Each row is a point on a landscape with many valleys, with its height.
A ball rolls from a point to whichever of its 2 nearest points has the largest drop for the distance, and stops where none of them is lower. Distance is the straight distance between rows; heights are no part of it.
pivin height 293: [ 11   4  -5  20 -10   5  20 -19 -23   2  14  17 -17  14 -15   9  20 -26
  13 -15   8  16 -14 -24   9   3  -7  -5 -13]
kun height 37: [ 14 -16  17  10  -4   4  -4   0   7 -15  12  -7  -7 -12   5  13  -8   5
 -11   0   5  -4  -7   6 -23  12  14  10  -8]
boluv height 194: [  6 -20 -12   1   2  -6 -22  -7  23  -5   9  -4   5 -19   0  -6  14  15
  -4 -21   3  -8 -15  29   6   7  30   1   3]
Gem height 223: [  1  19  13   7  34 -10  16   7  -5  -8   5  10 -14 -16  11 -13  16  -5
   4  12  10  -5 -15  -7   5 -38  -8  20  15]
vesu height 570: [-19  -5  -4  12 -10  13  14  -3  -8   0   8   1   5  -2  -5   3   6   2
   0   3  12   9  -5   8   7  14  -5  -3 -12]
med height 361: [-48   0 -30   7 -13   7  21 -10 -24   4  11   1   5  -1   7  -3   2   6
 -11  -7 -19   1   3   9   6   6  -1  -3 -11]
vov height 525: [ 12  -3  -3  25 -20  11  -2   3 -28  -5  -3 -17   2  17 -13  15  -7 -15
   4   8  16  12  18   2  -9  -4  -3   4 -20]
Sim height 448: [  2  27   0  -8  10  -3  15  13   5   2  -7  11  12  -4   6 -13 -10  -1
  -7  23   0   9   0  -4  10  10  -9   9   0]
pekib height 356: [-15  20   2 -16  -1   2  18  12  -5  16   0  32  10  13  -5   5 -16 -13
  -6   6  -7  13   1 -18  16  17 -23 -13  -8]
miki height 417: [-44   0  -9 -10 -11   7   3 -14  -5  19   4  21  -3  26  -3  18  17 -14
   4 -30 -11   7   1 -25  -6  -6   0  -9   2]
kerut height 96: [  7 -10  10   9  -1   3   7 -18  -8 -16  20  -1  -5 -12   1   9  -2  -6
   2   8   9  15  -9  10 -17  21  14  11  -7]
bazes height 561: [ -3   2   7  14  -2  12  11   9  -9   2  -1   6   0  11  -4   5  -1  -6
  -4  -3  17   6   2  -4   7   3 -10   3 -14]
sezo height 439: [-27 -11  -7  -5 -20   5  -1 -11  -7  16   1  21  -4  25  -6  11  19  -3
   1 -33  -2  -4   5 -21   7 -16   9 -11 -13]
zavi height 436: [ 30  10   8 -27  13 -16   9  -3  -9  -4   3  18  -9 -18  15  -8  -3   4
 -18   4 -10   4 -19   1 -12   7  -7   6   6]
gadak height 569: [-13  -4 -22  14  -7  10  15 -16 -20  -3  14   2  10   6  -1 -11  16  -1
  -8  -2   7  11   3   0  13   2  -1  -2 -17]
todit height 262: [ -8   3 -11  26 -17  14  13 -11 -26   0  14  12  -3  19 -11  25  10 -22
   8  -3   7  13  -5 -19  10  -1  -8   3 -14]
fena height 108: [  7  26  28   8   2  -2   0   7   6   7   1   8 -10 -15  -1   8 -21  -2
   8   8  27  -4 -18   6   2  -4 -19  14   7]
teda height 276: [ -7  -2 -19 -11   3   0  19 -15 -13  -9  10  10   2  -4   5 -17  13  10
 -12   3 -16  17  -9   7   1  27   6   3 -12]
Zoda height 222: [ -8  -3  11  15  15   4  -5  -3   2  20   0  19 -20   6   0   9  22 -12
  -2 -37   3   2 -32 -30   4  -3  -7  -9   5]
lam height 288: [-26  -1  -6  24 -13   1  18 -15 -26  -6   8 -18   3 -24  -3   3 -22   3
  -6   3   7  -1 -12  19 -11  15   5   6 -10]
mam height 187: [  7   5   4  28   2  13  23 -18 -11 -10  16  10  -2  -2 -15  14  14 -13
  12  15  12  13 -10  -7  -2   5   4   2 -14]
sed height 483: [ -2  -6 -10   9 -23  14  -3 -10 -17   3   3   2  -7  15  -5   6  14   3
   8 -20   6   2  -3  -6   6  -6  -1  -7 -15]
puna height 309: [-22 -10 -10  -7  10   4   5   0   8   2  10   9 -12  -5  12 -13  31  21
  -9 -19 -11  -5 -16 -10   8   8   9  -1  -5]
pur height 365: [-41  -2  -8  17   7   7  20  13  -8  -5   6  -2   2   7   3  10   4   2
  -6  12  -6   1  10  -7   4  -2   1   6  -8]
bepu height 500: [ 11  -5  -2  -7 -25   5 -15  11 -11  -2 -11 -16  10  13 -11  12 -22 -12
  -2   6   2  10  27  22 -14  13  -4 -11  -3]
ren height 162: [ 28 -10  12   8   8  -5   2 -19 -11   0   5  10 -26  -7   3  11   7 -15
   4 -18  13  13 -32  -9 -10  15   1   2  -2]
Vil height 382: [-29  18  -5 -15 -10   1  13   4  -4  22  -2  20  17  18  -6   3 -17  -1
   1   3   9   6   8  -8  18   6 -16 -15  -1]
rom height 201: [ 22 -16 -11 -11  14 -16 -39   8  21   4  -4  -5  -6  -9   2 -20  14  12
  -5 -16 -23 -20   1  15   4 -14  22   0  12]
Girot height 258: [-35  -4  -1  24 -16   9   1 -23 -24  -4  10  -9 -11  -7  -7  16 -11 -10
   8  -7   3  14 -22   2 -14  25   1   0  -2]
donul height 431: [-33 -15  -4 -13  -6  -2  -9   6  26   5  -2   3   0 -12  -9  15  -2  37
   3  -7 -22  -6   1  -2 -15   7   6  -8  22]
megit height 232: [-34  -3  -6   9  14  -3  25  10  16   1   9  26  -2   8   3  23  27 -30
   3 -20 -21   8  -3 -30   9  -5   4  11  -4]
pipef height 117: [ 22  -8  12  27  -7  -7 -35  -8  13  -3   9   0  -5  -4 -22  20  -9 -12
   9 -16  16 -10 -14  24   2  -2  22 -11  -8]
lal height 251: [  8   0  -4  -9  -3   7   4   8  -9  11 -11 -11  21  22   4  -7 -14 -17
  -9  18   9   4  33 -13  16   4 -16  -7   0]
sorun height 415: [-18 -11 -11 -10  -7  -1  -7   5  16   4 -10   0   8   1  -5   4  -6  36
   1  -8 -13 -10   8   3  -1   4   7  -7   9]
Pamo height 418: [-25  -1   6 -10 -11 -12 -14   4  18   5  -4   3   4  -4 -29  17 -20  30
  12  -7 -22  -6  -1  -7 -15  11   4 -10  23]
Totu height 310: [ 12  10   9 -20  10   1   5   6 -13   0  -9   1  15  32  13   2  -8 -12
   2  20   3  -4  35 -17  12   3 -11 -12  -5]
mup height 539: [ 10  -8   7  31 -20  15 -12   5 -13 -11  -1 -11  -5  19 -10  20   3  -2
  14  -8  22  -1   5 -11   0  -3   1   1 -17]
vol height 312: [  4   5   3   8   7   5  13 -10 -15   1  10  17 -15   4  -6   5  22 -18
   5 -16  -3  12 -29 -19   6  13  -2  -2  -5]
vele height 142: [ 13  -2  13  22  17   1  16 -15   2  -7  14  12  -4 -13  -1   4   9 -12
   5   7   8  17 -24  -6  -9  18   7   7  -6]
kad height 282: [ 15  -9  -7   7   4  14  11  -8  -9  -1  -9 -19  16  12   0 -11  17 -11
 -12  25  -3  16  34 -11 -14 -12  11   1 -13]
big height 268: [ 21   6 -11 -17   2 -24 -29  -2  30  14  -8  -1   6  -5 -18 -10  -4   2
 -13  -1 -26 -15  -1  29   4 -17  26  -4  20]
Sul height 399: [-34  -1  -7  -6  -9  10  10  -7 -11   3  10  21 -11  18  -5  11  10  -8
  -3 -13 -21  16  -6 -20  -5   7  -4  -8  -2]
voge height 267: [  4   8  18  18  22  -2   4   1  18 -13   3 -10   5 -19  16 -24   6  10
   2  21   7 -14  -8   4   2 -32   6  29  12]
dopo height 14: [  4  -1  10  21 -10   6 -14  -5  12   2   9   0   0 -10  -8   7  -7   6
  16 -13  32  -1 -14   6   6   7   1  -3  -6]
bakuz height 374: [ -9  32   8 -27   6 -11 -14   3  11  12 -23  -8   3  -5 -13 -13 -25   6
  27  -2   2 -19   7   3  24 -26 -16 -13  35]
lur height 632: [ 12 -29 -14  13  -6  10 -26  -1   5   4  -1 -24   4   8 -12  -4  24 -13
  -2 -14   2   2  18  10   7 -11  16   0  -2]
tiko height 263: [ -2 -19   3  25  25  -2   8  15  12 -12  -2   1   1  13  14  -8  28  12
   3  14  -3 -15  15 -25   0 -22  13  11  -2]
tomol height 168: [  4  29  14 -10  19  -6  10  13  -1 -10  -8 -11  -7 -18  10 -19  -8  -2
   4  19   4  -6  -3   3   8 -25 -15  25  16]
maf height 72: [  4 -13   2  15 -14   7 -25 -17   7  -4   6   3  -3  -9 -21  10 -11   0
  21 -25  24   1 -16  20   4  10  13 -11  -8]
ledad height 362: [  4  20   3 -14   4 -13 -23   9  16  16 -12   1  -5  -6  -7 -12 -16  12
  15 -10   6 -15  -6   9  15 -20 -12  -6  24]
kig height 712: [ 17   8  14 -13   7  -3  -1   5  13 -19  -6 -20  14  -4  13  -7 -16  -2
  -7  30  -6  -3  19   2 -15 -10  -1  23   7]
medin height 532: [  0 -11 -23  17 -12   7  13 -10 -25  -3   5   4   2  27   3   1  29 -10
  -2  -7   1   7  16 -11   9 -21   9   4 -19]
lagu height 336: [-24  -2  -7  16   2   4  21   3 -26  -8   5 -10   2  -2   5   5  -5   8
 -12  15 -13  10  15  -2 -11  11   5   2 -10]
sikan height 266: [-32  -3 -15   8  21   4  18  -5  13  -3  18  23  -1   2   3   6  28 -14
  -2 -12 -20   8 -23 -18   5   5   6   7   3]
Vif height 697: [ 41  -7  20  19   7  -9 -21  -1  11  -9   7 -11   6 -13  -2   5  -4 -15
  -4  -9  17  -6  -8  19   1 -17   8  -2  -1]
Kevak height 220: [-20   1 -11  -9  -6   7   9 -17 -17   1   8   8  -7  -5  -6  10  -4  -1
  -6  -1  -9  27 -26   4 -14  37 -13  -3  -5]
minoz height 240: [  7  -3  18  16  13  -1  -4  15  -2  -4  -3   8 -20   0   3   7   9  -2
   5  -7   2  -7 -19 -28 -10  -6  -5   3   8]
siv height 706: [ 32  -3  18   2  11  -4  -9   0  15 -17   0 -12   5 -10  13 -11 -12  -6
  -5  17  -1 -10   4   7 -17 -30  10  18   4]
les height 70: [  2  11  22  26   1   9  -7  10  22   6   4   3  -1 -13  -8  16 -12   1
  11  -2  33  -8 -16   3  10   6 -13  11  -5]
gib height 549: [ 23  -2   2  16  -5   8  -7  13  -7   1  -7  -6  -6  13  -2  10   3 -14
   6  -6  18  -5   8 -10   3  -4   0   0 -11]
dut height 242: [-22 -10 -12   5 -13  10  -7 -26 -26   0   4  -3 -11   2 -11  13 -11  -5
   8 -13  -6  18 -28  -1 -21  30 -10  -8   0]
luta height 441: [ 41   0  -1  -8  -1  -2   0   1 -11   9  -5 -11   3   6  -5 -24  16 -23
 -13 -10  14  12   4   3   1   0  -6 -10  -8]
fom height 473: [ 20  10  14  -7  -6  -2 -10  10   6  -4  -7   4   4  -3   1   4 -17  -2
  -3   8  12   2   2   4 -11   3  -8   0  -5]
rok height 237: [ 19 -14 -17 -13   6 -16 -32   1  29  14   1  -6   1  -3  -8 -10  14  -4
 -15  -4 -29  -8   7  29   3  -7  30  -1  13]
fad height 541: [ 31   0  -5 -24   0 -15 -10  -2  17  -1  -1  -7  13 -21  13 -21   4  -2
 -20   0 -13   0  -6  16   2  -6   3   8  12]
Dazi height 488: [ 15  10 -19 -21  -2   3  12  -6   0  10  -3  -4  21 -12   0 -25   6  -2
 -18   7   5   9  -6  15  12  13 -14  -4  -7]
Nisob height 89: [ 30 -11  17  14  -8  -8 -13 -14   3   1   3   3 -14 -22  -4  18 -19 -14
  10 -21  19   0 -23  12   1  10  12 -11  -3]
Fil height 335: [-19  24  13 -14   2   1  11  13   2   6  -2  21   2  10  -1  10 -19  -8
  -2  18   4  10  -3 -13   0  21 -19  -6   2]
luded height 466: [ 24  -1 -12  -9 -10   5   9 -15 -10   9   2  -6  14   6  -9 -16   5 -16
  -6   0  18  14  -8  14   8  12 -13  -7 -17]
zefa height 388: [ -1  33   4 -33  12  -8  -6   6   0   9 -24  -9  -6  -7   8 -16 -23   0
  11   9   3 -12   1   6  21 -25 -22  -2  29]
Toti height 321: [-39  -5  -8  -8   3   4  13   4  13  12   0  25  -1  16   4  -3  14   1
   0 -18   0  -4  -6 -13  27  -9  -2  -8  -7]
Dumug height 98: [ 17  -7   2  -3   6  -2  -9   5  10 -11   4   0  -6  -8   4   2   5  11
  -9  -5  -2  -9  -8  -1 -11   1   7   8  -5]
Gegon height 619: [  6 -27 -28  -1  -9  12 -25  -5  -3   0   2 -13   3  14   2 -12  27   4
  -3 -23 -11   0  11   5   8  -6  13 -10 -13]
Dov height 550: [ 27  14   2 -23  -8  -8 -16   5  28   4  -8 -16   8 -20   8 -13 -15  -4
 -11  11  -9  -9   3  30   6 -10  -1   9  23]
laki height 463: [-14  -8 -12  17 -17  16   0  -5  -4  10   4  15  -5  16  -3   7  23  -6
   4 -29  11  -3  -6 -19  18 -16   5  -7 -18]
Gura height 387: [-11   3  -6 -17  14  -6  13  10  13  -6  -3   0   9  -9  19 -14   4  25
  -5  22 -12 -16  11  -5   1   0  -6  20   8]
gid height 308: [-31   8  -5  29   3   4  32 -10 -34 -10  11  -9   4 -24  -5   0 -11  -1
 -11   8  -8  12   1  10 -13   8   4   2 -10]
lan height 424: [ 13  13   2 -19  15  -8  17  -2   7  -9   5  12   2 -24   9 -21   2   6
 -19  10 -10   5 -21   5  -7  16  -3  11   0]
bik height 683: [  6   5   0   2 -26  11 -17  -1   2  16  -9   2  10   7 -31   0 -12  -5
   7 -15  19   5   1   7   9  -1 -12 -17 -12]
lani height 160: [ 17   0  22 -11   5  -4   1  10   0 -14  -1   8 -12  -4  12   4 -10   7
  -6  11 -13   6  -2 -12 -27   8  -2  15   1]
gavim height 296: [ 17  18 -16 -35   0 -27 -25  -7  15  10 -21   2   4  -8 -11 -12 -13  13
   2  -4 -31  -8  -4  18   9 -18  15  -4  30]
tanu height 198: [ 28   5  16   2  11  -2   8  -5 -14  -7   6  10 -16  -3   5  -4   7  -6
 -11  -8   0   8 -22  -9 -12   6  -3  -2  -8]
bezi height 272: [-17   4   8   3  10  -8 -15  15  25  -1 -12   0   3   9   2   8 -18  14
  28   7  -1 -32  18 -13   5  -4  -3   0  15]
Bam height 334: [-39  -8 -32  -8 -14   4   9  -9  -8   8  -1  -3   5  -5   7 -11   4  27
 -13 -12 -13  -1   2  14   3   9   0 -11  -5]
Noke height 389: [ 37 -20   1  -4   6  -1   0  -8   9  -8   2 -20  18  -6   3 -20  11 -10
 -15   8  -3  14  11  10 -17 -13  13   6  -3]
vup height 236: [  6  -2  11   4  -6   7   7  10 -15 -13  -1   2  -5   7  -5  20 -12  -5
  -9  17  -3  13   9 -16 -17  12  -2   6  -9]
Vame height 197: [ 13  21  11  -4  28  -9  10   8   4  -3   3   5  -5 -14  10 -21   2   0
  -6  11   6  -3 -13   0   8 -15 -14  14   4]
Rog height 649: [ 14 -10 -15  -2  -7   8 -11 -15   9   4   4 -12  15 -10  -7 -15   6   0
  -2 -11  17  12  -3  26  21  11   6  -2  -5]
podid height 347: [ 20 -14  -6   0  15   7  12  -5  -4 -10  -5 -12  16   2   7 -16  12  -2
 -18  21 -11  15  21   6 -23  -9  14   7  -8]
lolur height 200: [ 13   6  22   0  13  -8   4  14 -10 -11  -5  -1 -12  10   6  18 -12  -4
  -1  18 -10   3  10 -22 -24   6  -8   9  -2]
tiz height 381: [-42 -14 -22   5 -14   9   4 -15 -26   4  14   7  -7   9   0   1  12  -1
   1 -17 -21   5  -8  -4  -1   6  -2  -2  -4]
fimaf height 287: [-23  -3  -9  11  26  -2  24  -6  12  -3  20  22  -6  -5   8 -10  32   9
  -4 -12  -8  -2 -22 -13  13   0   7   4  -7]
fuso height 689: [ 19   9  11  11 -13  11 -17  12  14   8  -5  -9   6   7 -20   1 -14 -15
   4  -3  27  -2   2  15  11  -2  -9  -6   0]
dul height 271: [-27  -8  -4  21 -20   9  -3 -22 -31   0  13 -20  -8 -22  -2   9 -18   2
   6  -6   0   3 -16  22 -15  23   1   1   3]
podof height 377: [ -1   8  16 -20   7 -10 -17  15   3   0  -8   6 -10  15  10   9 -12   8
  10   6  -9 -16  18 -12  -2   0  -5 -10   9]
sifeb height 342: [  2  10   0 -19   4 -12 -26   9  21  14 -17  -2   8   4 -13  -6 -11  14
   5  -4 -11 -12  10   0  10 -14  -5 -15  21]
bep height 528: [ 24  -4 -18 -27  -8  -2   0  -7   5   5  -4 -11  19 -12   7 -19   7   3
 -29   5 -19   7   5  24 -11  13  -2   1   5]
vafir height 157: [  1  -7 -10  -2   3   5  17   5 -13   7  -7 -21  18  26   6  -5   5 -14
  -9  21   3   8  38 -15   3   0  -3  -9  -8]
pusul height 348: [ -1   6   7 -14   4  -5   6  14  -8   4  -6   6   2  23   5  11 -10   1
  -2  15  -2  -6  27 -23  -1  11 -10  -8  -2]
gev height 409: [  5  11  -8 -24  -7  -4   7  -7  15   8   2   8   8 -25  11 -13  -5  24
  -9   8  -9   1 -23  14  -3  21  -5   4   6]
sosi height 364: [ 13  -8  18  10   3  -4 -19  28   5  -6  -8 -13   3  15   3  18 -14   1
  18  12   7 -16  36  -8  -3  -5   4  -1   4]
mevup height 604: [  6 -20 -15  -5  -9   2 -18  10  -4  -6  -4 -10  -1   9  -4  -3  12  15
  -2 -19 -19  -3  22   3  -3  -6  17 -14  -8]
Zafo height 407: [  0  19  11 -27  20 -16 -11  10   7 -11 -14 -19 -12   2  15  -3 -20   4
  29   7 -10 -35  16   7  10 -21   0   1  30]
sut height 406: [-17  23  -9 -22  12 -11  11   7  22   5  -9  -1  -3  -7  23 -25  -6  20
  -1  16 -14 -23   1   6  20  -6 -12  19  16]
tezin height 433: [ 11  35   2 -25   8  -8  11   7   1   9  -9  13  -1 -11   4 -18 -14  -1
  -6  14  -2   6 -13   1  11   1 -23   2  11]
tuge height 318: [ 17  14  -2 -35  -5 -17 -25   5  18   9 -17  -8   2  -5  -2  -4 -14  13
   5   3 -19 -15   7   8   7  -9   8  -1  23]
pekop height 245: [ -2  14  22  10  28  -8   2   4   8 -18   1 -10 -17 -26  13 -13   0   4
  11  13  13 -14 -18   7  -1 -38  -2  25  15]
Resoz height 320: [-25  -8  -5  -3   0   1   5  13 -26  -2  -5 -12   5  18   9  16 -19   7
  -6   8 -15  -7  36  -7 -14  12   6 -18  -1]
guler height 154: [ 21 -13 -11  -1   3  -7 -20   5  15   3  -1  -6  -3 -13   1 -12  14  13
  -1 -20  -3  -5  -6  12  -1   0  14  -4  -1]
tila height 247: [-17  -8 -16   0  -5   2  25 -21 -28 -12  14   9  -7  -5  -2   0  11  -5
 -10   3 -18  25 -14   6 -11  33   5   2  -7]
napur height 401: [ 10  29   4 -38  16 -13  -7  13   5  -8 -22 -23  -8 -11  19  -6 -29  -1
  15   5 -10 -19  14   6  10 -19  -7   7  24]
nef height 589: [  5 -18 -16  -8 -10  -4 -16   8 -11  -9 -11 -18   8   8   3   2  -5   7
  -4  -2 -17   2  28  15 -19   4  11  -9  -6]
pul height 560: [ 23   1  -5 -20 -17   0 -16  11  20  -4  -5 -18  15  -4   5  -1 -20  -8
 -20  18 -18  -4  13  26  -8   0   1   5  12]
Bal height 124: [-31   6   9  23   4   4  19  16  10  10   0  21   2  20   1  19   4 -18
  12   1  15 -15  12 -26  20  -7  -7   1  -4]
ver height 137: [  8  24  23  -3   7  -4   3   7   8 -13   1  -6 -11 -17  14  -3 -18  -5
   2  19  19  -8 -13   6  -4 -11 -14  25  12]
Bak height 420: [  2  30   1 -29   1  -6   3   8  16   5 -12  -3   0 -13  15 -21 -11   8
  -2  16  -7  -7  -5   8   5  -5 -19  13  15]
Bita height 125: [ 28 -14  17   3 -10  -9   0 -23  -2  -3   9   9 -19 -14   3   5 -14 -16
  11 -17  15  15 -26  13  -9  24   5  -9  -5]
meliv height 509: [  8  -7 -21 -25  -2   9  14  -3   8   8  -7 -13  26  -3   4 -19   1   2
 -21  18 -11  12  14  13   2  10 -11  -2   3]
pas height 261: [ 23   8  -2   6  28  -4  15 -14  -8   6   1   7   7 -11   3 -30  18  -6
 -11  14   9   8 -12   1  12 -16   4   2   0]
tudal height 419: [ 38  -9   3  -3   1  -2 -10   3   4   1  -8 -13   8  -1  -1 -11   2 -14
 -10  -5   6   3   3  11  -4 -11  -3  -4  -6]
zigib height 253: [-22 -14  13   5   5   3  -6   5   7  20   1  23 -16   3  -5   3  15   2
  11 -33   8  -9 -17 -27  13 -17  -5 -22   3]
sevot height 186: [-33   0  -1  10   7  -1  16   7   9  16   5  29  -5  26   3  24  18 -24
  12 -15   0  -3  -1 -30  12 -11   6   3  -1]
zef height 333: [ -5 -17 -13  -7   9  -3  -7   6  13  -6  -4   5  -7   1  22 -17  20  29
  -9 -12 -17  -4  -1  -6   0   4  10  -3  -1]
zasi height 311: [-17   3   4 -15 -15   7  11  11  -3   2  -3   6   2   5  -4   8 -23   7
  -5  11   3  10   7  -4 -16  22 -17  -2   2]
ligu height 79: [-25  -3   6  14  16   3  21  20  10  -6   1  19   0  20  10  12  15  -6
   6  12   2 -12  18 -26  13 -17   8   8   0]
Tulup height 303: [ -4  19  15 -10   8  -6 -21   4  24  13 -17 -11  10   7  -2   1 -24   9
  36   8   4 -41  21  -3  17 -13  -8  -6  26]
Bes height 307: [  5  -9   6   6  25  -5   3  16   6  -7  -7  -7   3  12  13  -1  11  11
   5  21  -2 -14  24 -19  -2 -11   4  13   1]
gapu height 304: [ -4   7  23   4  11  -2  11  -6  21 -12  16   2   2 -33   9   4 -10   8
  -1  23  16  -7 -25  13 -13   6   1  27   8]
dutu height 392: [ -5   3 -13 -22 -12  -1  -6  -2  17  10  -6  10   9  -9   0  -9  -4  32
  -7  -4  -7  -5 -11  15  -1   8   2  -6   4]
numad height 275: [-14  -5  -1  -2 -10   9   5   7 -27  -4  -7  -1   2  17  -7  18 -18   3
   0  12  -2   5  16  -4 -14  13 -12  -9  -6]
miros height 292: [ -8   1   3   3  10   1  13   2  -9   3   6  22 -14  13   4  13  20 -24
  -5 -15  -8   7 -15 -32   4  -2  -3  -2  -6]
Nute height 391: [ 16  -9  11  12   2   2   0  16 -13 -12  -6 -15   5  20   7  18  -6  -3
   1  14   7  -4  36 -18  -7  -4   3  -5  -4]
tupo height 554: [-13  -5 -27  27  -2  13  23 -20 -27  -6  22   3  13  12  -3  -9  27  -9
  -4   6   0  12  10  -1   6 -17  12   4 -19]
Zik height 655: [ -1  -5 -11   4 -12   1   4 -25   1  -1   8  -5  15 -18   1 -16   4   2
   1  -3  21   9 -17  24  16  22  10  -3  -8]
Rof height 641: [  9 -22 -21   1 -12  12 -20  -8  -1   3   3 -26  14  -9 -11  -8  19  -8
  -2 -11   1   7   9  32   7   4  12  -5  -4]
Putub height 666: [  1  -4 -10  -1 -27   6   1 -22 -23  -2   4  -6  -1  -1  -8   1  -5  -7
  10  -7  18  15 -11  25  -4  15 -14 -10 -17]
Fugo height 660: [-11  -5 -14   9 -17   0   7 -34 -25  -4  13  -1   2  -9   2  -4   2  -3
   5  -4  17  17 -13  25   3  27   1   3  -9]
moto height 486: [ 14  -3   7 -10 -12   1 -16  15  12  -3 -10  -8  14   5  -6  10 -27  -3
   2  11   6  -1  19  12 -10   7   1  -5   2]
lapez height 227: [ 15   3   2   5  17  -4   9  -1   5   4   3  -1   0 -14  11 -21  18   5
  -6   1  12  -4 -13   7   7 -16  -8   4  -2]
ledu height 354: [-36  -3  -6   8  -1   9  12   5   3   2   0   7   0  20   8   4  13   6
  -3 -10   5  -9   9 -10  11  -3  -2   5  -9]
fevi height 231: [ 31   5  11   9  19  -8  21 -11 -15   0   1  15 -11 -12   3  -8  13  -9
  -9   9  12   8 -21  -2  -3 -10  -1   0  -7]
vuk height 460: [ 19  15  13 -14  -4   1   8  10  -2   5   4  11   0  -8  -4   4 -18  -3
 -15  17   3  11 -10   2 -14  17 -19   0 -12]
detik height 265: [ -1   0  12  12   7   6   4  13  -3   6   3  10 -20  11   0  16  13  -7
   4 -14   3  -5  -4 -28   7  -3   0  -5  -3]
Mube height 693: [ 31  -5  13  17  -9   3 -23   1  20   5   0 -21   6 -11 -14   1  -8 -27
   1  -3  29  -2   2  19  15  -7   5  -1  -1]
kurok height 508: [ 10 -13 -12   5 -14   9   1  -1 -23   1  -7  -5   1  25  -7  -2  14  -7
  -5  -1  -1   5  16  -8   2 -10   2  -4 -17]
Puli height 341: [ 16   4  14   1   6 -11 -14  19   3 -12  -6 -13  -5  10   9   4  -6   9
  16  19   7 -13  27 -10  -3 -11  -1  18   6]
napib height 183: [-13  -5   4  35  21   5  27   5   8 -12   4   8   0  16   3   6  24  -2
   6  18  -5  -7  16 -32   2 -29  18   8 -10]
busa height 447: [ 26  21  14 -14  10 -14  20   2 -14  -3   8  17  -6 -12   1  -6  -6  -8
 -22  18  -6  15 -13   2  -5   5 -18   4  -6]
kerem height 513: [  6  -7  -3  10 -32   8  -9  -1 -27  -9  -5 -22   4   5 -14  15 -20 -12
   4   3  15  11  17  22  -9   1   0  -7 -17]
vab height 215: [ 13 -25 -16   8 -11 -13 -28 -12  21  -5  13  -8   3  -5 -11   3   5   4
  -7 -17  -8  -1  -8  35  -4   3  36  -8   1]
gora height 306: [-22  -4 -25 -20  -7   7  11 -10  -1   4   1  12   2   2   4 -12  12  20
 -14 -11 -14   8 -14   4  -3  18   1  -2  -4]
niso height 701: [ 30 -11  20  20   9  -6 -17   2  13 -20   2 -17  -3  -7   4   9   0  -7
   0   6  11  -7   6   5 -10 -25  15   7   3]
semuk height 212: [-11  -6  18  19  13  -3  -3  18  14 -13  -2  -3 -15   0  10   9  14  13
  12   8   1 -14  -7 -19  -9  -2  -4  15  11]
gisu height 573: [ 16 -17  -5  -9  -9  -2 -17  11  12  -3  -6 -23  14  -3  -2   3  -9   1
 -19  14 -16   4  26  23 -13  -2  21  -4   3]
zupim height 228: [ -6   6 -12  39 -13  10  21 -27 -33 -10  18   3  -9   3 -14  20  12 -17
  11  13   8  23  -8  -7   3   4  -5   4 -12]
Vad height 285: [-32  -3   2 -11  -4  -3  -4   3  17  19  -2  23  -8  12  -6  -5  10  11
   3 -32  -2 -11  -5 -22   9 -12  -4 -16   2]
gize height 400: [-31  -4   7 -12 -20  -6  -6  -9  -1   3  -3   5  11  -1 -34  11 -25  23
  10 -19 -12   8   7  -7 -13   8  -5 -26  16]
Farus height 358: [-32 -12   2  -8 -17   1  -1   7 -20   5 -11  -8  -2   8 -10  14 -25  14
   8  -4 -16  -1  29  -1 -23  15   3 -25   6]
Ris height 380: [-46  -8   6   2 -20   6  -5  -8 -15   2  -6  -5  -6   2 -16  16 -25  15
   9 -14 -16   5   8 -13 -23   9  -1 -21   7]
dag height 394: [  5   9  13 -24  17 -17 -22  11   3  -5 -12  -3 -15   7  17   5 -20   8
  30   7 -18 -30  20 -11   3  -7   1  -3  24]
Keve height 673: [  3   5 -18   0 -26  14 -14 -17 -17   5  -5 -11  12   8 -25  -3   0  -5
  11 -11  24  16   0  23   3   6  -8 -16 -17]
taz height 241: [-17  -4  17   4   4  -2 -11  20  19  -5  -5  -2 -10  -1   7  11  -6  25
  16   6  -1 -17   6  -9  -2   3  -3   8  17]
Mome height 196: [ 11 -12  11  17   3   7 -11  -4  -8  12   0   6 -31  -4  -9  11  16  -8
  11 -34  13   0 -31 -18  -1   2   0 -11   5]
falal height 363: [ -7  -2 -13 -23   8  -5   0   7  16   5  -8   1   5   2  17 -19   7  23
  -5   5 -16  -3   3  -6   4   4  -3   3   3]
gokab height 289: [ -6  12  16  13  13  -3  10   1  25  -5   7   1   2 -26  17 -10   3  13
   5  16  10 -17 -23   9   2  -6   0  32  10]

For each start below, name the point where the ball stops.
nef | vafir
gib | dutu
gokab | dopo
tupo | Kevak
siv | vafir
napur | kun
ledu | Nisob
tezin | ligu

For each start below, name every point that the ball comes to, in order.
Zik | Rog > Rof > lur > Gegon > mevup > nef > gisu > pul > Dov > fad > bep > meliv > Dazi > luded > luta > tudal > Noke > podid > kad > vafir
gadak | tupo > medin > kurok > sed > laki > sezo > miki > Sul > tiz > med > Bam > gora > teda > tila > Kevak
bazes | gib > mup > vov > kerem > bepu > moto > fom > vuk > busa > zavi > lan > gev > dutu
